Each row is a point on a tangle of strands that fork, close into loops and nearly touch. The rows are in no order.
In the rows, 100 means zero.
Two points are linked if the straight distance between their rows is under 73.9. Some points are linked to none.
J198: [ 71, 126,  89, 119, 130,  93,  93, 119,  64,  96, 124,  95,  95,  60, 111,
 121,  75, 133,  77, 125,  81, 114,  80]
J643: [148, 113,  92,  80, 111,  93,  95, 100, 108, 130, 104,  74, 121,  70, 109,
  89,  98,  96,  92,  96,  82, 108, 119]
J973: [108, 138,  98, 104, 100,  96, 104, 120, 110, 100,  75,  80,  66, 124, 101,
 117, 115,  75,  90,  77, 105, 112,  73]
J50: [ 85,  71,  93, 102,  93, 115, 139, 110, 110, 103, 126, 134, 117, 102,  46,
  78, 106, 104, 111, 123, 108,  78, 106]
J721: [ 99, 162,  87, 111, 105,  97, 105, 133, 101, 101,  76,  70,  86, 114,  97,
 119, 106, 101,  87,  81, 100, 115,  81]
J443: [100,  91, 101,  91,  92, 110,  86,  79, 114,  99, 111,  98,  90,  86, 105,
  45, 100, 109, 103, 116, 131,  90, 124]
J857: [ 64, 126, 103, 114, 130,  94, 114, 119,  62, 101, 114,  87, 107,  76, 111,
 146,  81, 113,  81, 123,  79, 102,  91]
J188: [116,  70, 103,  82, 113, 111, 117, 117, 102, 140, 111, 111, 154, 105,  53,
  83, 120, 114, 114, 105,  71,  84, 110]
J919: [ 85,  82, 123, 109,  79, 108, 102,  63, 114,  90,  77,  99,  80, 138, 125,
 112, 106,  81, 108,  79, 130,  83,  97]
J357: [117, 108,  99,  83, 136, 102,  83, 105,  76, 119, 113,  74, 135,  83, 113,
  85, 103, 136, 113, 114,  63, 106, 116]
J337: [ 83, 109, 102, 107, 119, 103, 140,  88,  91, 126, 115, 119, 128,  90, 121,
 132, 116,  90, 119, 126,  98,  64, 112]
J639: [ 96, 118, 101, 100,  96,  87, 104, 114,  62, 109, 111,  94, 142,  54, 126,
 123,  70,  93,  89, 106,  81,  82, 111]
J751: [ 80,  84,  98,  96,  92, 113, 119,  85, 104,  98, 115, 117, 106,  98,  65,
  53,  93, 110, 117, 119, 128,  83, 113]
J181: [ 89, 113,  95, 105, 120, 131, 112, 108, 104, 112,  98,  84, 104, 136,  96,
  93, 137, 106, 139,  91,  80,  97,  80]
J350: [105,  51, 114,  63,  67, 100,  67,  75,  84,  92,  72, 107,  81, 100, 118,
 130,  74,  66, 107,  67, 123,  95, 111]
J984: [110, 112, 112,  79, 133, 118, 135, 101,  98, 120,  89,  86, 127, 113,  98,
  79, 130, 147, 112, 111,  80, 105, 108]
J438: [ 68,  99, 106, 108, 140, 122, 136,  97,  94, 104, 114, 121,  90, 103,  72,
  87, 122, 108, 131, 128,  98,  78,  89]
J253: [ 97, 143,  95, 120,  81, 100, 129, 124,  91,  96,  97, 101, 127,  74,  98,
 144,  73, 112,  71,  83, 109,  99,  92]
J202: [ 96,  80, 109,  97,  56,  75,  83,  99,  98,  73,  85, 109,  50, 115, 100,
 129,  82,  63,  94,  74, 104, 116,  98]
J327: [131,  97,  98,  74, 101,  81,  48,  96, 102, 101,  83,  70,  85,  91, 112,
  56,  98, 102,  80,  91, 110, 113, 112]
J744: [111, 107,  96, 120, 116, 100, 132, 101, 106, 120, 123, 117, 114,  84, 114,
 121, 106,  81, 109, 109,  88,  81, 109]
J415: [ 86, 129, 101, 102,  95,  86,  76, 104,  86,  71,  57,  76,  73, 128, 118,
 107,  89, 100,  79,  78, 147, 116,  80]
J255: [111,  81,  95, 125,  64,  90,  84, 102, 141,  71, 102, 124,  80, 109, 114,
 117, 108,  78,  85,  86,  85, 126,  80]
J573: [ 85,  79, 105, 116,  75, 107, 115,  78, 141,  89,  99, 126,  85, 139,  99,
  96, 121,  94, 118,  99, 124,  92,  94]
J669: [114,  75, 127,  57,  98,  82,  54,  91,  81, 104,  55,  66,  89, 127, 121,
  97,  85,  94, 100,  61, 112, 124, 116]
J601: [113,  86, 106,  72,  92, 112,  85,  89, 111, 107, 102,  82, 115, 102,  92,
  35, 104, 123, 109, 116, 113, 105, 126]
J622: [146,  98, 101,  80,  90,  94,  84,  92, 105, 107,  99,  77,  96,  98,  93,
  70,  98,  83,  97,  85,  96, 117, 114]
J844: [114, 107,  87, 112, 110,  95,  75, 105,  82,  95, 119,  86,  97,  57, 109,
  62,  87, 110,  86, 110,  91, 105,  95]
J747: [100,  55,  98, 104,  64,  89,  69,  72, 147,  74, 103, 135,  75, 108, 109,
 114, 113,  88, 100,  92, 103, 121,  87]
J833: [122, 140,  69, 103,  85,  72,  68, 113, 101,  83, 103,  96,  87,  59,  97,
 100,  76, 128,  61, 109, 108, 112,  98]
J237: [ 77,  74,  93,  91, 118, 120, 141, 107,  93, 108, 128, 145, 124,  97,  50,
 113,  98, 113, 115, 128,  83,  76, 116]
J47: [ 79, 116, 101, 151, 100, 106, 125, 129,  84,  85, 103,  83,  86, 107,  96,
 101, 104,  85,  82,  96,  87, 100,  80]
J704: [ 87, 134,  89, 128, 117,  90,  89, 112,  95,  83, 101,  78,  72, 101, 120,
  80, 105, 109,  81, 107, 119, 108,  79]
J277: [ 89,  75, 103,  90, 132, 109,  79, 103,  80, 114, 124,  99, 102,  83,  80,
  48,  96, 129, 112, 135,  87, 109, 126]
J54: [122,  78,  80, 103,  78,  91,  98,  76, 151, 107, 128, 146, 127, 105,  82,
 105, 111, 111, 115, 102,  82, 104, 103]
J70: [113,  38, 119,  81,  59,  98,  68,  73, 112, 107,  89, 107,  97, 111, 112,
 109,  90,  69,  96,  73, 113, 104, 112]
J235: [114, 110,  85, 115,  95,  95, 115,  72, 112,  91, 111, 100,  75, 100, 101,
  90,  92,  79, 103,  96, 107,  99, 105]
J316: [121,  67, 101,  77,  56, 105, 101,  70, 131, 103, 106, 121,  96, 108,  65,
  84, 104,  92, 105,  86, 114,  95,  97]
J869: [ 58,  94, 100,  91, 141, 126, 142,  93,  83,  98, 118, 133,  97, 104,  51,
 111, 100, 125, 121, 135,  98,  84, 100]
J836: [100, 106, 102, 104,  90,  86,  62,  95,  96,  80,  91, 102,  70,  89, 132,
  80,  70,  91,  72,  96, 144, 106,  98]
J570: [110,  68,  98, 101,  93,  99, 110,  98, 107, 125, 122, 143, 166,  90,  97,
 125, 105,  98, 125, 109,  75,  79, 112]
J213: [100,  82,  91, 125,  85, 111, 118,  86, 149,  95, 112, 147,  96, 121,  83,
  95, 114, 101, 117,  97, 104, 100,  87]
J697: [ 95, 161,  82, 119, 103,  96, 110, 126,  85,  83,  88,  86, 102,  63,  96,
 127,  91, 135,  67, 107, 110,  96,  78]
J839: [116,  93,  95, 104, 105, 116, 129,  99, 109, 121, 127, 120, 114,  78,  92,
  92,  97,  94, 116, 114,  83,  87, 125]
J190: [125,  71, 119,  68,  85,  76,  48,  96,  66,  95,  76,  88,  78, 108,  94,
 103,  70,  77, 101,  62, 115, 134, 106]
J477: [116,  75, 116,  69,  79,  96, 110, 103, 137, 116,  77,  97, 112, 155,  78,
  66, 136, 108, 104,  90,  94, 112, 111]
J765: [ 71, 115, 108, 106, 113,  88, 116, 105,  61, 102, 115,  94, 123,  64, 113,
 141,  62,  90,  87, 122,  73,  93, 109]
J490: [124, 104, 109,  66, 109, 121, 102,  96, 111, 119,  91,  79, 124, 109,  88,
  55, 122, 130, 118,  98,  91, 110, 105]
J907: [121,  92,  83, 122,  77, 107,  98, 104, 136,  82, 116, 124, 102,  89, 110,
 119,  98,  83, 104,  89,  68, 112,  93]
J818: [110, 134,  86, 133, 103,  91, 117, 104, 112,  96,  95, 104, 103, 116, 114,
 142, 113,  89, 102,  73,  71,  95,  75]
J274: [ 89, 134,  95, 120, 140, 107, 103, 104,  94, 101, 102,  91,  78,  96, 117,
  86, 115, 107, 107, 108, 109,  96,  80]
J358: [108, 140,  79, 110,  82,  76,  74, 112,  93,  64,  80,  92,  66,  78,  84,
 106,  77, 123,  59,  99, 136, 108,  86]
J459: [ 87, 102,  96,  83,  79,  80,  62, 109,  81,  75,  73,  94,  67,  82, 117,
 101,  63,  89,  64,  93, 144, 110, 112]
J879: [ 96, 124, 101, 137,  74, 102, 114, 127,  97,  68,  90,  89,  79,  92,  85,
 102,  84,  89,  71,  83, 106, 106,  81]
J492: [ 85, 101, 110,  77,  98,  91,  74,  85,  81,  76,  55,  90,  60, 119, 128,
 127,  82,  77,  89,  75, 147, 104,  78]
J269: [ 80, 112,  96, 123, 107,  88,  73,  91,  99,  80,  99,  90,  69,  98, 140,
  72,  95, 105,  90, 118, 135,  98, 101]
J997: [ 84,  75,  95, 126, 111, 109, 125,  97, 120, 107, 130, 156, 137, 105, 100,
 130, 114, 110, 125, 114,  73,  90, 101]
J966: [ 92, 118,  99, 114, 141, 113, 115,  93,  86, 103, 120, 111,  88,  78, 106,
  78, 109, 113, 114, 125, 101,  83,  78]
J10: [ 86,  88, 104, 145, 104, 116, 127, 110,  84,  87, 112, 101,  84, 113,  97,
  92, 107,  75, 107,  94,  80,  89,  81]
J912: [129, 130,  82,  96,  93,  84, 106, 100,  98, 104, 110,  85, 117,  57, 118,
 110,  79,  83,  83,  98,  88,  89, 113]
J298: [ 80, 135,  93, 110, 128, 110, 121, 130,  78, 107, 102,  63, 110, 109, 108,
 126, 122, 104, 106,  99,  65,  98,  90]
J324: [ 69,  96, 112,  82, 128, 105,  96,  86,  60, 114, 127, 109, 128,  67, 131,
 123,  93, 100, 106, 149, 108,  73, 116]
J169: [109,  80, 126,  61,  78,  95,  98,  84, 119, 117,  68,  80, 114, 151,  80,
  59, 115, 121, 108,  89, 119, 102, 117]
J932: [114, 108,  99, 124,  74,  89,  96, 116, 100,  85,  95,  87,  88,  89,  80,
  88,  70,  73,  75,  74,  94, 111,  95]
J210: [104,  97, 116,  70, 150, 120, 108, 105,  78, 128, 103,  80, 138, 100,  98,
  84, 117, 140, 117, 122,  59, 108, 112]
J88: [ 94,  85,  96,  93, 137, 116, 111, 104,  86, 124, 130, 115, 111,  66,  86,
  80,  97, 113, 110, 143,  98,  92, 127]
J936: [ 81,  93, 108, 132, 114, 120, 128, 102,  95,  97, 103, 117,  91, 128,  90,
  90, 126,  92, 128,  99,  92,  90,  88]
J399: [122,  63, 115,  79,  71, 103,  74,  75, 113, 113,  89,  92,  96, 105,  95,
  75,  91,  82, 101,  87, 119,  97, 113]
J551: [106, 111, 102,  98,  74,  84, 103, 102, 109,  78,  88,  97,  49, 116, 100,
 133,  98,  64,  89,  69, 101, 115,  85]
J174: [107, 123,  90,  93,  67,  81,  85, 105,  94,  63,  74,  93,  58,  89,  85,
 113,  64,  94,  70,  91, 133, 124,  98]
J629: [ 69,  99, 113,  84, 129, 103, 129,  79,  77, 116, 114, 113, 126,  82, 104,
 140, 103, 105, 116, 144, 100,  61, 111]
J863: [ 91,  96,  84, 122, 105, 108, 128,  99, 142, 111, 120, 152, 122, 125,  94,
 128, 137, 115, 119, 106,  93,  90,  84]
J626: [ 63, 120, 111, 102, 146, 106, 127, 115,  66, 109, 103,  81, 122, 112, 116,
 157, 104,  97, 102, 118,  67,  97,  94]
J619: [127,  91, 120,  56,  99,  85,  51,  91,  92, 102,  55,  68,  80, 116, 122,
  70, 105, 103,  89,  81, 111, 117, 109]
J731: [ 98,  94,  99,  78, 134,  95,  92,  92,  86, 133, 136, 110, 135,  56, 120,
 103,  89, 124, 111, 139,  95,  84, 121]
J14: [ 88,  71, 105,  68,  87,  97,  80,  78,  73,  84,  72,  97,  64,  98, 134,
 138,  68,  73, 103,  78, 135,  98, 101]
J955: [ 94,  87, 106, 104,  84, 115,  84, 102, 118,  95,  70,  84,  85, 156, 125,
 103, 129,  78, 108,  69, 112, 100,  81]
J402: [ 87, 103, 105, 108, 105, 116,  88, 105, 102, 105,  85,  65,  96, 147, 112,
  79, 130,  83, 124,  84, 107,  95,  95]
J328: [ 92, 163,  89, 114, 109,  99, 100, 135,  90,  95,  74,  66, 109,  95,  86,
 127, 105, 142,  85,  91, 101, 104,  76]
J525: [121,  63,  94, 108,  78,  92,  92,  97, 142, 109, 123, 121, 131, 119,  83,
  85, 126, 103, 108,  96,  69, 122, 120]
J553: [131, 102,  94, 110,  74,  90,  98, 121, 116, 100, 101, 105, 104,  84,  93,
 107,  80,  71,  80,  72,  75, 122,  96]
J507: [120,  61, 106,  94,  79, 101, 107, 103, 132, 111, 104,  96, 132, 132,  73,
  67, 135, 105, 110,  97,  81, 104, 118]

A fork is a point with three links, a tip a point with one. Leave the first point through the second and follow the links. Name the first fork or tip that comes.
J833; J358 => J438
J253; J697 => J202
J747; J255 => J936
J47; J879 => J747
J202; J551 => J253
J751; J443 => J357

A tip is a point with one link. Name the tips that can be reached along the links from each point below, in the order of the rows.
J744 => J277
J857 => J198, J415, J316, J190, J298
J255 => J357, J747, J833, J570, J169
J328 => J253, J202
